Each row is a point on a tangle of strands that fork, close into loops and nearly touch. The rows are in no order.
In the rows, 128 means zero.
Points whose rows are less than 104 apart are linked; no others are. Some points are linked to none.
(176): [131 101 108 163 119 100 105 101 156 122 160 189 125  93 118 134 150 101
 102 146 150 120 131 158 135 125 101 171 139 125 126 103 177 139 148 150
 135 111 108 156 128  58  92 126 141 162 118  89 116  86 125 106  95]
(193): [159 135  89 125 112 157 129  69 100 122 140 148 146 123 131 116 110 145
 150  66 126 164 145 115 106 117  99 122  78 122  97 144 178 114 138 137
 174 123  74 167 156 111 149 108 120 171  89 155 144 124  85 147 105]
(746): [108 135 161 130 149 124 125 169 128 135 123  77 109 136 114 101 127 123
 138 131 132 121 116 130 129 149 161 108 153 123 140 129  97 126 114 103
 104 121 160  98 125 169 137 113 148 102 145 135 137 156 150 100 169]
(125): [136 102 116 163 107  87 102 107 170 111 157 200 127 104 119 156 135 100
 102 161 145 116 135 143 130 128 111 178 135 121 132  96 162 134 145 161
 134  98 110 148 134  50  98 134 126 147 114  93 105  87 138 131  78]
(1135): [162 152 137 152 122 120 128 125  80 108 154 108 142 137 146 130  75 128
 180  97 129 169 151 124 118 189 134 100 137 116 139 176 172  68 128  58
 128  98 110  89 148  95 180 105 135 107  88 125 137 145 162 111 110]
(506): [132 120 143 126 121 118 137 154 152 102  98 137 122 155 131 169 127 145
 136 151  98 119 142 104 121 106 165 125 114 121 139 118  86 119 130 133
  96  99 134 125 123 126 150 143  87  66 122 127 119 163 144 198 127]
(333): [116 122 132 139 131 106 112 148 163 121 119 101 103 108 140 135 132 118
 115 155 158 127 118 134 132 159 140 154 148 118 149 100 132 141 108 151
 115 117 140 132 100 124 105 136 153 115 118 120 121 108 138  99 137]
(42): [125  96 135 113 127 147 136 122 133 136 126 195 157 145 125 139 158 132
 100 146  92  84 106 118 129  60 100 128 127 134 118 118  85 149 149 151
 114 150 135 126 149 134 124 171 118 154 156 105 113 109 108 178 123]
(1335): [123 151 137 126 145 132 132 140 101 147 142  81 118 141 131  99 101 133
 152 103 121 135 123 140 133 141 125  79 146 128 133 156 136 106 117  76
 137 124 138 104 139 163 142  93 148 138 129 147 163 141 146  92 144]
(1028): [107 130 160 150 137  86 122 171 133 112 137  90 117 138  93 134 132 103
 163 149 138 139 144 108 126 187 191 131 158 110 138 123  99 115 103  87
  92  90 150  94 124 137 144 102 106  62 111 111 114 172 187 123 151]
(1222): [134 132 143  95 120 154 162 143  98 144 145 151 169 156 133 118 129 142
 137 104  98 103 125 105 131  79 109  63 138 141 109 167  78 111 149  86
 116 143 143  94 156 147 152 149 111 143 143 118 123 142 131 181 114]
(722): [155 114  91 107 111 157 125  78 133 113 103 165 130 140 118 151 129 160
 126  96  97 146 132 113  98  92 118 142  57 123 108 115 143 136 145 180
 171 113  91 173 148 116 138 131  95 144  95 183 137 146  79 186  99]
(818): [135 106 121 129 102 115 136 126 145 126 148 182 150 137 128 158 128 113
 125 136 113 107 132 108 142 101 115 117 133 114 125 126 125 111 144 129
 111 112 118 119 153  85 129 148 110 141 116 109 112 113 132 177  86]
(604): [167 122 107 126  83 126 145 109 123 118 147 201 164 144 139 180 113 135
 156 117  96 119 154  85 132 116  97 112  99 111 123 145 148  76 157 119
 114 106 104 105 184  73 156 152  88 115  94 129 102 122 133 198  63]
(711): [115 145 132 134 138 117 148 120  95 163 186 147 149  95 133  98 130  98
 125 102 150 124 127 155 157 140  77 101 173 132 111 175 170 119 146  78
 139 125 128 135 128  93 124 116 144 191 143  82 150  96 143  91 124]
(399): [133 101 126 113 125 140 131 118 152 119 116 189 138 142 128 154 147 137
  93 145  93 101 110 124 126  71 117 146 104 130 123 104  99 152 144 172
 121 137 128 138 139 123 120 160 115 139 144 127 122 123 100 179 118]
(749): [110 173 162 146 160 120 137 167  99 151 156  64 126 144 104  81 117 105
 148 120 136 118 126 141 144 150 131  86 174 122 128 167 118 105 118  51
 107 115 168  82 139 170 150  88 143 120 137 121 151 154 183  77 160]
(1316): [136 150 124 153 133  91 119 133 109 127 141  80 123 125 141 118 102 112
 164 130 147 153 142 136 128 189 134 113 169 112 151 148 166  91 111  72
 120 104 121 109 125 107 142  90 156 114 112 115 130 116 164  78 111]
(1310): [114 124 138 106 135 149 147 120  95 158 143 126 124 119 127  88 127 135
 126  93 128 118 117 143 136 112 100  90 140 145 115 153 139 141 133 111
 155 144 138 132 126 153 118 108 147 172 139 140 167 116 116 107 146]
(763): [109 151 155 151 139  93 145 168 109 107 152  87 133 150  80 121 128 104
 173 124 129 138 140 103 125 183 189 113 155 114 126 142  79 109 111  58
  88  99 156  72 147 147 169  85  96  58 114 110 128 193 201 118 155]
(1131): [107 133 174 104 150 152 139 165 100 148 119  99 132 155 129  93 122 147
 126 115 112 112 109 128 130  93 142  92 143 144 134 147  69 133 138 105
 117 134 160  99 143 181 140 129 136 119 158 138 145 171 136 136 166]
(904): [135 100 113 152 107  88 106 101 186  99 134 196 109 112 109 172 133 111
  96 168 135 120 147 132 121 120 119 193 121 121 138  81 153 130 142 181
 133  93 113 149 138  48 100 154 112 131 107 113 104 101 137 144  71]
(1200): [112 113 118 132 131 136 135 108 111 156 157 154 132  96 128  96 148 108
 112 113 143 120 120 159 143 113  90 120 147 136 107 135 170 141 142 124
 143 139 124 154 109 115 103 116 155 185 135 111 150  92 107  92 137]
(6): [170 121  96 100  96 142 143  89 127 130 125 213 161 156 133 172 141 146
 148 106  66 102 142  73 110  76  93  88  79 130 111 139 118  94 155 141
 122 128 111 121 182 119 152 160  79 130 118 144 110 131 108 225  72]
(1263): [119 139 172 109 131 155 148 170 101 147 111 132 159 157 130 107 144 148
 128 129  93  88 110 101 120  67 131  98 142 152 125 150  34 126 150 107
  92 154 154 102 145 176 142 168 119 116 174 109 119 165 144 178 160]
(666): [122 148 183 120 133 147 148 168 117 132  86 121 156 158 146 127 150 155
 132 158  98  93 112 101 113  74 149 139 116 157 144 117   4 132 139 138
  67 173 145 125 135 191 135 189 112  89 200 104 115 200 135 189 194]
(664): [123 108 134 159 118  78 101 122 196  82 122 167 101 109 115 182 125 110
  98 182 151 128 145 119 123 144 125 197 125 124 147  77 147 127 122 184
 119  89 133 143 118  59  95 156 106 108 101 105  95 107 160 143  78]
(191): [124 105 117  97 147 146 123 117 156 101 100 175 110 124 128 148 160 151
  73 138 129 122 107 158 120  79 103 195  87 139 118  81 108 171 135 207
 142 175 137 178 120 144  88 157 135 141 162 154 126 130  58 131 165]
(76): [155 140 106  97 111 186 154  75  94 129 136 149 150 137 134 118 100 165
 156  57  91 157 137 102 114  99 113  72  72 136  91 164 125 117 149 128
 168 126  93 127 162 151 159 116 112 168 112 166 144 150  87 185 107]
(459): [113 116  95 155 123 110 111 102 138 144 138 127 124  82 143 111 153 107
 104 142 156 134 130 163 136 153 104 170 152 129 123 112 199 150 132 144
 138 137 104 167  89  83  88 112 164 152 117 106 118  69 127  57 113]
(104): [145 136 120 143 114 114 111 117 123  88 120  99 118 154 134 154  97 146
 180 126 122 173 156 114 102 164 150 122 121 106 163 123 145  89 114 110
 140  97 103 114 127 111 154 108 118  77  87 159 135 148 145 139 113]
(1018): [129 120 103  89 136 158 116 116 145  93  75 124 105 127 135 152 138 172
 100 126 122 137 112 148 106 115 133 182  80 129 128  81 122 168 116 210
 158 168 122 181 114 160 105 144 123 123 135 200 134 130  62 123 158]
(815): [105 110 115  99 148 136 119 134 159 102  99 147 109 119 141 139 154 146
  83 145 147 123  99 158 130  97 112 189 105 136 137  85  93 170 127 204
 135 177 145 170 112 157  86 156 152 140 160 153 125 126  66 110 175]
(659): [148 145  87 140 120 131 121  85  82 136 138 110 143 104 151 113 114 124
 152  82 143 160 144 126 120 154 105 142 131 126 118 157 212 108 127 107
 173 132  79 162 129  95 142  90 154 161 110 130 143  94 114  81 106]
(774): [154  96 100 113 116 159 118  79 146 131 122 205 136 134 103 143 149 144
  93 121  92 117 132 140 104  60 106 154  62 134  93 107 141 155 151 184
 159 136  98 176 151 113 115 147 102 159 128 153 119 126  64 181 100]
(920): [154 131 108 137 101 119 117 102 110 105 141 133 134 131 142 148  95 131
 159 100 134 162 142 112 119 146 118 125 116 115 144 137 169  93 130 126
 142  97  95 135 140  83 141 110 125 124  91 141 137 124 126 139 100]
(183): [115 107 171 156 124  83 114 163 168 109 121 129 118 120 102 174 147  87
 123 187 156 118 139  94 147 152 186 170 149 124 136 107  98 122 103 141
  78  93 161 107 103 102 115 157  84  63 123  72  81 145 183 167 131]
(1056): [111 128 107 105 142 129 114 145 164 104  94 111  94 120 144 146 135 144
  88 151 157 127 106 154 128 129 133 182 112 126 149  78 114 167 105 200
 137 169 142 162  98 152  90 143 150 121 150 153 123 117  85  93 162]
(271): [142 142 134  97 132 158 147 130 103 120 113 126 148 174 137 130 113 178
 163  97  66 135 137  98 109  92 158  57  89 139 119 153  66 100 143  96
 123 129 131  97 150 171 175 116  98  84 135 161 142 202 134 187 135]
(582): [127 121 150 114 127 137 139 161 128 120  98 132 136 160 141 145 133 154
 133 136  91 104 124 100 115  87 160 105 116 136 136 128  60 128 138 126
  93 121 140 120 129 151 152 150 102  84 148 126 124 171 135 195 145]
(385): [126 128 106 101 133 141 113 135 152 101  84 105 102 131 148 154 131 167
 108 140 139 135 108 152 115 128 142 171  95 121 147  82 119 158 110 201
 148 164 129 161 108 159 103 142 140 114 135 185 136 128  83 115 156]
(390): [121  99 122 120 131 141 127 116 148 120 125 176 129 125 127 143 143 135
  88 135 115 110 110 142 130  88 114 152 111 129 122 102 119 163 144 177
 133 139 130 150 125 120 110 156 131 155 131 131 130 119  90 146 137]
(1045): [131 113 145 157  93  79 123 160 150 110 142 168 142 130 103 179 134  85
 149 167 149 114 158  87 151 141 151 142 152 108 130 134 122  91 115 103
  79  90 131  99 146  76 130 149  76  75 112  63  69 124 195 187  78]
(167): [166 119 115 104  93 135 153 102 117 130 147 209 170 140 140 171 131 137
 154 105  83 108 144  80 127  97  87  84 102 121 105 147 134  80 158 114
 108 124 116  98 188 106 162 160  90 127 110 126 102 124 123 204  68]
(1044): [133 119 139 103 125 143 142 142 126 124 100 145 139 162 144 140 127 160
 134 122  87 115 118 104 117  80 141  95 109 134 132 137  77 126 143 139
 114 126 132 119 136 145 148 147  97 107 136 143 131 161 119 195 130]
(956): [142 136 122 111 123 147 134 112 101 122 131  97 127 148 133 122  97 155
 163  87 111 154 131 127 116 134 137  77 114 127 130 152 135  96 125 100
 154 119 116 106 143 150 150 102 128 126 108 170 161 153 121 132 129]
(559): [122 102 118 106 129 153 126 111 131 125 116 153 126 123 131 130 145 146
 101 117 122 124 109 143 118  97 114 146 104 134 117 110 126 159 136 178
 147 145 125 162 120 139 113 135 133 155 129 157 140 128  79 138 146]
(23): [116 160 153 106 148 146 166 131  71 178 196 144 145 111 121  81 117 113
 124  87 133 109 133 151 155 111  64  72 156 143 106 199 137 123 150  65
 153 146 145 108 139 143 136 124 130 200 154 104 160 116 137 109 130]
(186): [120 124  78 140 127 139 116 102 126 149 106  81 118  94 143  99 139 127
  95 143 156 137 129 161 142 149 132 179 123 136 125 103 192 171 117 142
 164 169  97 174  70 110  92 106 172 150 126 147 141  81 108  45 133]
(509): [129  98 104 113 126 169 111  91 135 133 108 149 120 113 120 115 153 145
  96 102 125 132 118 151 104  93 108 158  78 130 105 101 160 161 137 183
 161 158 105 190 118 137 101 126 131 160 116 180 133 111  58 124 143]
(124): [108 113 111 129 136 154 136 112 114 167 133 132 117  96 128  82 157 115
 101 116 149 119 118 163 138 118  90 129 136 144 111 130 170 160 136 130
 153 169 128 166  96 137  96 117 167 177 144 131 147  85  93  68 160]
(630): [155  94 115 109 125 160 121  89 151 124 115 213 130 130 111 146 155 147
  80 137  86 111 120 146 108  53 106 170  64 143 102  97 123 168 151 195
 148 155 112 176 144 130 109 158 110 151 146 151 116 126  60 176 123]
(410): [115 112 125 156 129  85  94 123 203  96 135 156  98  95 121 167 140  99
  91 178 169 122 133 132 132 152 125 203 136 122 143  73 144 143 117 186
 112 107 144 145 109  78  79 157 128 124 109  88  93  91 151 108 103]
(1069): [104 152 142 138 158 128 113 169 154 109  86  52  93 151 130 123 120 142
 128 166 134 144 126 137 129 168 197 148 124 109 166  84  94 136  92 143
 118 157 141 103 113 196 129 111 146  75 155 166 123 157 134  76 185]
(600): [155 128 109  99 102 171 160  76 104 147 152 206 165 141 127 127 132 139
 139  88  79 122 140 105 124  77  87  81  85 133  80 154 134 119 155 129
 143 143  97 127 173 126 148 141 107 174 122 131 112 125  85 187  84]
(1219): [112 143 155 131 147 102 118 163 179  82  83  81  90 141 124 169 134 133
 129 182 141 151 148 115 115 173 191 175 128 119 156  78  93 127  90 174
 106 129 152 125 105 162 125 135 109  40 130 147 104 163 140 124 173]
(1147): [153 131 116  92 108 173 164  94  93 142 148 190 167 141 136 130 121 150
 144  86  83 118 134  98 129  83  90  67 103 137  94 160 111 110 152 113
 133 142 115 108 170 135 155 149 104 165 127 138 116 135 102 194  86]
(1277): [122 124 125 125 128 119 111 138 146 117 108  92 103 122 143 141 122 137
 121 146 138 134 115 144 120 150 145 142 129 114 150 101 134 141 107 163
 135 125 129 138 103 138 114 124 145 112 114 158 140 122 120 105 139]
(108): [121 110 141 147 119  94 113 147 161 112 141 132 126 116 131 140 126 103
 130 149 157 129 132 125 139 155 139 137 157 115 138 122 135 122 119 126
 103  89 136 118 118  85 113 130 125 122 105  91 116 115 156 138 106]
(601): [121 134 106 135 135 127 116 136 139 137 103  67  97 120 145 124 118 143
 115 153 146 136 114 153 127 159 154 148 123 121 152  96 141 159  98 152
 144 155 127 138  86 153 108 111 168 122 136 153 143 107 116  67 141]
(1095): [136 138  99 151 115 104  98 109 127 119 107  73 112 131 148 134 104 135
 153 144 144 161 138 141 111 180 150 144 140 110 162 115 165 124  97 121
 151 117 101 134 102 115 126  98 152 106 105 143 135 106 147  87 102]
(798): [128 138  90 147 126 123 128  89  87 155 145 116 144  93 145  96 129 109
 131  95 147 146 147 148 139 150  90 139 150 131 107 165 222 117 132 102
 166 138  84 163 106  96 118  89 163 169 130 120 134  79 118  60 117]
(338): [101 145 154 135 153 106 115 165 157  98  93  69  99 143 122 145 132 124
 135 172 138 143 141 110 118 185 203 159 129 114 157  86  89 129  91 148
 102 136 152 110 105 177 131 116 123  49 135 148 109 166 152  98 181]
(1088): [160 137 112  87 110 178 154  88  98 124 122 143 154 155 142 126 102 176
 157  69  77 143 135  97 117  93 125  58  69 136 100 162 104 112 148 129
 154 129 103 113 158 152 166 125 102 143 117 169 139 162  93 198 108]
(852): [108 161 160 142 157 118 133 170 109 165 146  61 114 128 105  75 125  99
 135 130 144 112 112 144 151 156 128  96 181 131 132 159 123 123 117  71
 113 120 170  95 128 166 135 103 153 130 148 112 142 133 173  65 158]
(955): [123 105 158 151 104  90 120 161 157 116 125 145 136 131  94 179 148  88
 134 173 146 101 143  92 147 132 170 151 149 117 131 121  98 112 117 120
  76 101 147 105 128 101 127 161  73  68 123  66  74 133 188 193 110]
(1241): [122 118 143 106 127 139 139 147 122 133 124 131 139 149 133 128 120 143
 131 114 111 121 119 121 132 103 132  92 131 132 128 141  93 128 136 122
 122 115 135 110 132 136 136 131 123 126 130 139 143 149 121 162 134]
(1228): [122 110 142 158 107  76 114 149 155 105 144 149 132 122 120 155 118  92
 139 162 156 132 155 102 148 149 146 144 151 113 141 124 133 108 124 115
  92  84 131 109 127  68 119 139 103 104 105  76  92 118 177 160  87]
(1209): [108 123 119 117 138 161 141 123 104 164 123 109 109 108 131  84 136 129
 110 110 141 114 112 154 136 124 103 117 133 145 121 136 148 159 125 131
 160 172 132 150 106 164 107 103 165 170 150 151 156 101 102  79 161]
(921): [103 122 102 154 131 109 118 129 151 145 122 100 111  79 140 114 145 106
 100 157 167 126 116 160 150 167 117 172 152 131 134 104 173 164 114 146
 129 147 130 159  76 103  86 125 176 146 133 101 116  74 129  41 130]
(907): [149 118 114 140  89 107 134 122 143 108 143 185 149 141 132 174 115 116
 139 134 117 119 154 102 137 114 111 125 120 108 136 128 141  95 146 130
 116  98  99 115 159  68 139 144  97 122 103 116 104 120 141 186  65]
(1332): [127 157 122 138 141 131 128 132 103 147 129  57 108 145 133 101 109 132
 152 121 123 138 122 146 130 160 149  96 145 120 147 141 152 110 103  83
 144 130 124 103 127 165 140  84 163 131 133 154 156 130 150  69 135]
(59): [108 114 167 146 140  89 104 171 173 123 130 103 115 100 112 138 146  85
 112 173 182 124 118 120 152 163 166 166 172 133 139 113 104 138 108 137
  85 115 170 102  98 124 102 156 125 100 134  76  96 127 160 115 162]
(618): [109 151 132 136 155 135 115 157 132 134  97  47  91 143 132 102 115 136
 130 155 130 138 115 149 137 165 185 126 131 112 160 102 118 134  95 119
 126 150 145 107 111 188 133 100 164 103 156 161 138 141 134  63 170]
(750): [149 140  87 134 117 153 126  73  85 138 132 126 143 111 142 101 113 132
 152  67 139 167 151 124 108 135  99 128 100 127  97 155 203 114 128 116
 173 136  69 167 136 116 141  92 141 170 101 145 148 102  97 106 114]
(638): [112 142 100 141 133 129 136 105  97 174 140 109 128  86 137  83 141 105
 118 114 145 132 137 159 151 148  89 130 161 133 109 161 201 134 132  97
 161 150 106 155  96 114 111  92 169 176 141 117 153  74 129  45 130]
(123): [119 120 126 138 128 120 135 119 116 144 167 166 139 111 129 111 133 108
 122 116 146 122 123 144 150 127  98 112 157 129 118 147 160 126 142 112
 129 120 121 139 130  88 115 118 141 180 130  99 144  96 125 114 117]
(893): [168 146 118 143 111 126 117  96  86  96 141 105 138 149 152 139  73 139
 189  83 130 180 152 116 103 182 135 111 107 115 147 163 181  71 132  87
 150  99  90 104 148  95 188 108 133 102  81 147 134 132 143 123 107]
(1244): [158 111  97 114 104 171 139  70 118 148 152 210 158 135 109 124 140 131
 121  96  93 131 140 121 119  63  90 110  75 129  78 141 148 134 160 147
 156 133  86 159 167 117 133 133 102 178 122 136 112 117  65 179  86]
(1300): [146 103  99 105 122 165 119  83 137 125 109 169 124 126 113 134 144 157
 106  98 109 136 127 134  98  84 112 152  64 129  98 103 149 151 143 184
 169 130  97 183 141 131 117 129 106 159 106 180 133 135  64 165 119]
(581): [160 120  92 110 102 136 140  92 136 119 114 196 148 154 132 176 132 151
 132 119  71 110 137  87 108  74 108 116  79 126 119 119 122 111 147 164
 135 119 108 135 168 111 148 151  83 124 117 156 112 135 101 217  76]
(857): [132 111  94 100 134 175 114  99 138 118  84 132 113 118 128 119 148 166
  90 107 129 134 120 148  97 104 120 170  61 131 102  90 144 169 129 197
 170 176 110 197 114 161 103 135 125 148 126 204 133 128  45 125 156]
(767): [122 150 146 103 143 149 157 124  78 161 167 119 134 124 127  86 106 129
 135  84 123 122 124 146 138 113  87  68 139 146 112 183 137 126 138  79
 155 143 142 111 138 158 133 108 140 182 138 138 163 130 133 107 139]
(225): [119 151 124 147 151 130 120 143 118 144 115  42 100 149 130  95 112 131
 145 144 119 138 119 143 130 166 174 109 143 118 155 117 137 126 102  92
 136 139 133  99 117 178 139  85 164 114 144 162 147 133 153  62 148]
(687): [120 136 154 145 137 100 125 167 126 135 150  93 130 126 114 110 124 103
 145 131 153 130 131 127 142 160 140 102 174 122 134 148 120 109 116  76
 101  98 154 103 128 125 133 114 133 117 121 102 134 144 167 112 131]
(717): [104 135 152 149 150  98 111 177 151 150 131  76 110 100 114  99 141  85
 119 160 177 116 110 134 153 181 145 139 190 133 142 123 117 144 106 109
  98 126 173 105 100 144 107 131 157 120 147  84 110 117 154  67 155]
(663): [120 164 151 127 146 126 157 147  86 171 199 142 155 111 121  92 117  96
 122 106 144 112 129 150 162 126  72  80 174 134 106 197 139 120 147  61
 131 133 151 102 141 110 139 133 128 194 152  77 153 106 158 104 121]
(1082): [140 126 135  97 115 153 158 120  93 142 154 161 163 144 137 121 118 141
 139  95 102 119 126 112 142  92 103  69 125 135 104 163 109 116 146  97
 128 135 125 106 156 132 149 140 112 157 128 134 133 137 115 175 102]
(788): [104 116 112 150 131  93 105 132 180 128 130 130 103  79 134 134 149 100
  93 168 179 124 111 151 148 165 116 186 153 124 138  90 154 165 114 166
 117 141 143 148  89  98  76 136 164 139 122  83 102  75 137  57 127]
(953): [111 122 165 151 133  81 110 164 152 118 131  90 113 120 105 142 137  93
 149 173 160 139 142 109 131 188 185 149 159 118 144 110 111 117  89 114
  91  87 160 106 106 126 125 120 109  63 105  98 103 151 182 119 145]
(1169): [106 119 150 142 143 103 111 169 170 130 128 104 110  98 127 120 138  95
 110 159 174 119 110 133 147 166 138 151 173 130 141 112 116 146 107 140
  99 127 162 121 101 135 103 146 154 124 138  92 115 112 143  86 154]
(1218): [136 149  92 147 131 113  98 110 151 105  88  49  93 128 147 145 100 150
 118 170 154 167 138 151 110 187 175 188 110 113 169  70 159 160  85 159
 162 140 104 141  75 120 113 114 144  93 118 158 133 105 134  79 114]
(520): [126 129 168 116 133 145 141 166 134 119  81 126 138 159 150 141 141 153
 125 150  99 104 113 103 111  89 154 130 113 147 141 117  33 134 135 146
  80 147 146 126 131 171 142 172 107  85 175 118 119 179 127 191 173]
(342): [135 141  92 159 128 106  88  97 133 106  92  46  99 138 151 140  93 139
 137 164 142 176 142 150 102 194 171 181 123 115 172  94 173 152  91 136
 168 122  92 135  79 110 132 101 145  89 109 151 132 100 155  79  95]
(825): [ 98 133 113 145 144 120 136 135 116 170 140 107 121  89 132  89 141  98
 114 133 154 117 116 164 156 158  96 126 178 139 126 149 175 143 126 104
 138 140 131 144  96 119 105 106 176 172 142  97 146  80 145  50 134]
(65): [137 139 117 154 123  89 125 117 112 121 154 126 139 104 150 126 105 113
 145 114 157 147 130 133 132 175 100 131 163 125 136 152 181 103 134 100
 132 101 109 129 127  68 127 100 145 145 107  95 125  98 148  95  95]
(229): [138 138 137 105 136 157 139 124 100 118 124 108 129 164 130 119  99 171
 165  87  89 150 128 116 116 117 150  62 101 131 124 152 102  94 135  92
 140 118 124  88 149 169 164 107 115 105 122 171 156 185 127 154 136]
(797): [115 170 169 137 151 115 148 178  93 142 168  82 140 150  90  88 119 102
 148 110 135 119 131 130 144 134 138  82 167 129 115 174  93 109 130  43
  98 109 170  70 153 160 164 103 115 106 139 106 142 172 184 110 159]
(476): [154 134 120  88 118 164 146 107 103 122 103 143 150 162 152 137 118 179
 155  94  61 132 137  95 110  80 134  58  77 145 117 154  76 108 145 122
 133 130 121 110 156 159 167 130  90 106 132 165 135 179 110 214 113]
(1195): [128  99 128 118 114 137 138 118 140 135 151 204 158 139 116 143 151 113
 112 142 107  84 119 116 138  79  97 119 140 124 113 129 109 131 149 132
 114 132 123 122 159 111 123 163 117 162 140  97 113  97 120 169  97]
(679): [117 131 159 122 142 109 123 159 179  81  84 108  99 141 134 176 136 143
 115 173 129 138 136 113 117 130 177 169 119 123 152  94  85 133 110 181
  95 118 154 140 110 149 127 152 101  57 128 137 109 160 131 159 162]
(1278): [156 158 125 141 127 113 127 120  85 126 154  90 138 133 147 121  82 124
 174  99 137 162 143 133 126 183 122  98 149 120 136 175 170  80 118  61
 133 111 121  98 142 111 158  93 152 124 104 125 147 132 151  88 116]
(11): [124 115  95 136 129 154 121  98 125 160 114 114 122  93 135  88 151 123
 102 121 146 131 134 162 131 125 105 154 118 141 107 119 189 157 129 143
 162 173 107 184  84 125 100 108 167 170 133 150 139  83  87  60 148]
(592): [123 149 191 127 131 155 152 175  94 147 101 115 157 155 128 111 151 142
 134 140  95  89 100 104 119  74 145 120 139 154 133 136   4 130 145 113
  72 168 151 107 147 190 141 176 110  91 197 102 114 194 150 177 186]
(609): [ 97 124 145 136 143 126 133 150 126 161 150 117 116  98 124  90 144 103
 109 133 159 107 109 155 152 141 103 120 179 138 128 141 135 150 131 110
 122 135 157 128 110 132 109 130 165 171 148  95 145  94 136  78 149]
(200): [127 147  93 135 142 125 108 128 147 117  91  49  90 120 147 137 104 146
 108 169 153 156 122 157 121 175 176 177 107 117 158  74 147 170  86 161
 156 156 118 140  74 147 109 116 164 103 133 160 141 112 120  66 133]
(629): [154 130 102 106 105 171 141  72 107 127 135 153 144 129 129 118 110 151
 144  66 112 153 134 112 114 103 109 102  76 129  91 151 149 121 147 142
 168 127  85 154 152 125 150 120 110 168  99 163 141 139  80 171 107]
(61): [137  99 125 101 144 156 128 105 149 109 105 197 132 136 128 148 157 156
  73 141  97 110 105 144 113  58 101 181  74 143 114  90  98 172 144 204
 141 166 125 170 137 142 106 161 117 152 156 150 128 134  61 168 143]
(864): [115 147 158 104 143 149 142 152 102 143 137  97 121 149 132  91 111 147
 139 106 113 124 114 137 134 111 134  72 142 140 126 157  99 118 131  85
 130 124 153  97 145 184 147 109 144 130 138 146 158 158 136 115 156]
(1075): [150 105 103 108 110 136 134  97 145 126 118 206 142 148 123 166 150 140
 109 140  79  95 122 110 116  68 104 132  91 129 116 111 114 133 151 174
 131 132 113 141 159 114 132 160  95 140 132 138 120 123 102 200  93]
(835): [104 149 158 147 158 109 127 177 131 172 141  71 112  99 109  81 140  81
 118 145 167 104 107 151 157 170 119 117 197 134 136 154 126 140 115  84
 104 123 174 104 114 147 119 122 157 146 153  80 132 112 170  57 153]
(1054): [111 109 128 147 134  90 104 133 193 112 134 143 105  91 124 151 147  98
  93 170 171 123 117 136 144 158 123 188 150 129 139  83 141 150 115 175
 109 121 149 136 101  92  80 157 145 134 120  82 101  90 138  91 126]
(22): [118 122 153 145 128 103 123 162 146 128 145 116 128 117 119 125 130 101
 130 140 159 118 126 125 143 148 142 116 169 121 133 138 120 125 122 108
  98  96 149 108 124 109 119 129 134 132 123  91 125 121 157 129 129]
(278): [128 134 153 100 125 151 155 159  96 143 125 139 164 163 132 115 136 145
 138 117  90  92 123  92 124  73 125  78 140 148 121 157  52 114 148  90
  98 143 149  97 150 162 156 155 104 111 156 114 120 165 143 186 131]
(968): [125 105 106 157 123 114 112  99 138 142 158 167 132  89 128 111 157  97
 109 135 155 129 125 161 138 129  90 158 149 132 119 121 199 134 151 139
 142 124 106 167 109  70  92 113 152 168 123  93 121  71 113  81 111]
(991): [128 123 146 128 127 113 127 149 166  88  93 118 107 146 126 170 128 145
 130 155 112 138 137 115 110 125 171 144 115 116 153 104  97 123 120 163
 109  98 136 132 117 126 136 141  95  67 111 146 123 158 136 174 137]
(698): [116 161 172 140 138 103 155 182  95 128 163  89 145 149  80 104 130  98
 160 119 132 120 135 115 143 145 168  94 167 124 108 162  76 119 126  46
  81 104 167  64 152 150 170 100  95  84 135  97 129 186 196 120 152]
(275): [124 150 142 155 137  90 118 154 118 139 149  78 126 115 124 104 116 103
 153 134 156 136 136 137 136 183 130 108 184 117 140 160 148 100 105  64
 107  97 144 104 125 119 136  94 151 121 120  97 126 131 177  83 120]
(139): [159 139 111 146 108 119 109  98 111  80 120 103 123 160 139 158  83 147
 189 105 124 192 162 111  92 176 146 118 105 109 167 138 167  78 124 109
 154  91  92 111 143  97 172 113 113  70  72 166 127 142 146 144 105]
(454): [148 146 110 126 117 142 130  98  85 127 140 108 135 135 142 120  91 141
 172  73 126 166 135 126 113 153 121  99 116 130 121 164 170  95 125  96
 162 123  98 121 143 126 151  97 139 148  99 157 158 125 123 115 118]
(708): [108 114 170 152 136  81 105 171 164 114 127 103 109 113 100 153 146  91
 129 178 174 128 135 108 145 174 188 165 160 131 142 103 100 126  99 138
  81 100 169 105  96 119 111 147 103  71 122  83  90 145 177 130 150]
(683): [167 124  85 106 102 152 135  79 136 113 108 183 144 152 122 172 123 162
 132 102  77 138 140  94 102  84 114 125  49 130 112 123 132 122 148 174
 164 110  92 153 165 110 149 141  77 136 105 173 127 149  93 218  83]
(473): [ 91 120 153 115 153 149 143 158 119 158 125 121 113 104 131  88 141 126
  97 127 153 109  96 153 149 118 104 132 153 146 136 122 103 165 128 134
 132 168 162 130 114 172 105 135 172 156 172 117 148 114 108  81 185]
(190): [ 90 132 169 133 159 138 143 171 117 170 157 123 130 103 102  79 144  88
  98 130 161  91 103 155 162 124  92 117 190 149 125 156 107 158 145  97
 118 136 172 109 119 138 114 145 152 182 168  69 145  96 145  91 160]

A fork is a point with three links, a tip a point with one. Leave the first point through the second and follow the links. Name the first fork or tip that comes.
(1147), (1082) => (582)
(956), (229) => (190)
(139), (893) => (708)
(1018), (385) => (1300)
(191), (815) => (509)
(1310), (767) => (124)

A tip is a point with one link. Name the tips that can be reached along the links from each point below, in the order of the rows.
(476) => (454), (190)
(1200) => (186)
(835) => (104), (1095)
(506) => (1131), (1241), (1244)

A piece is all that can be reached along the links. How many separate loops has the piece of each point below (a circle has one, a figure eight two, a Y none), and how many tips (points with one link)?
(193) => loops 0, tips 2
(1263) => loops 0, tips 3
(774) => loops 3, tips 0
(1209) => loops 1, tips 1
(1045) => loops 1, tips 2
(664) => loops 1, tips 0
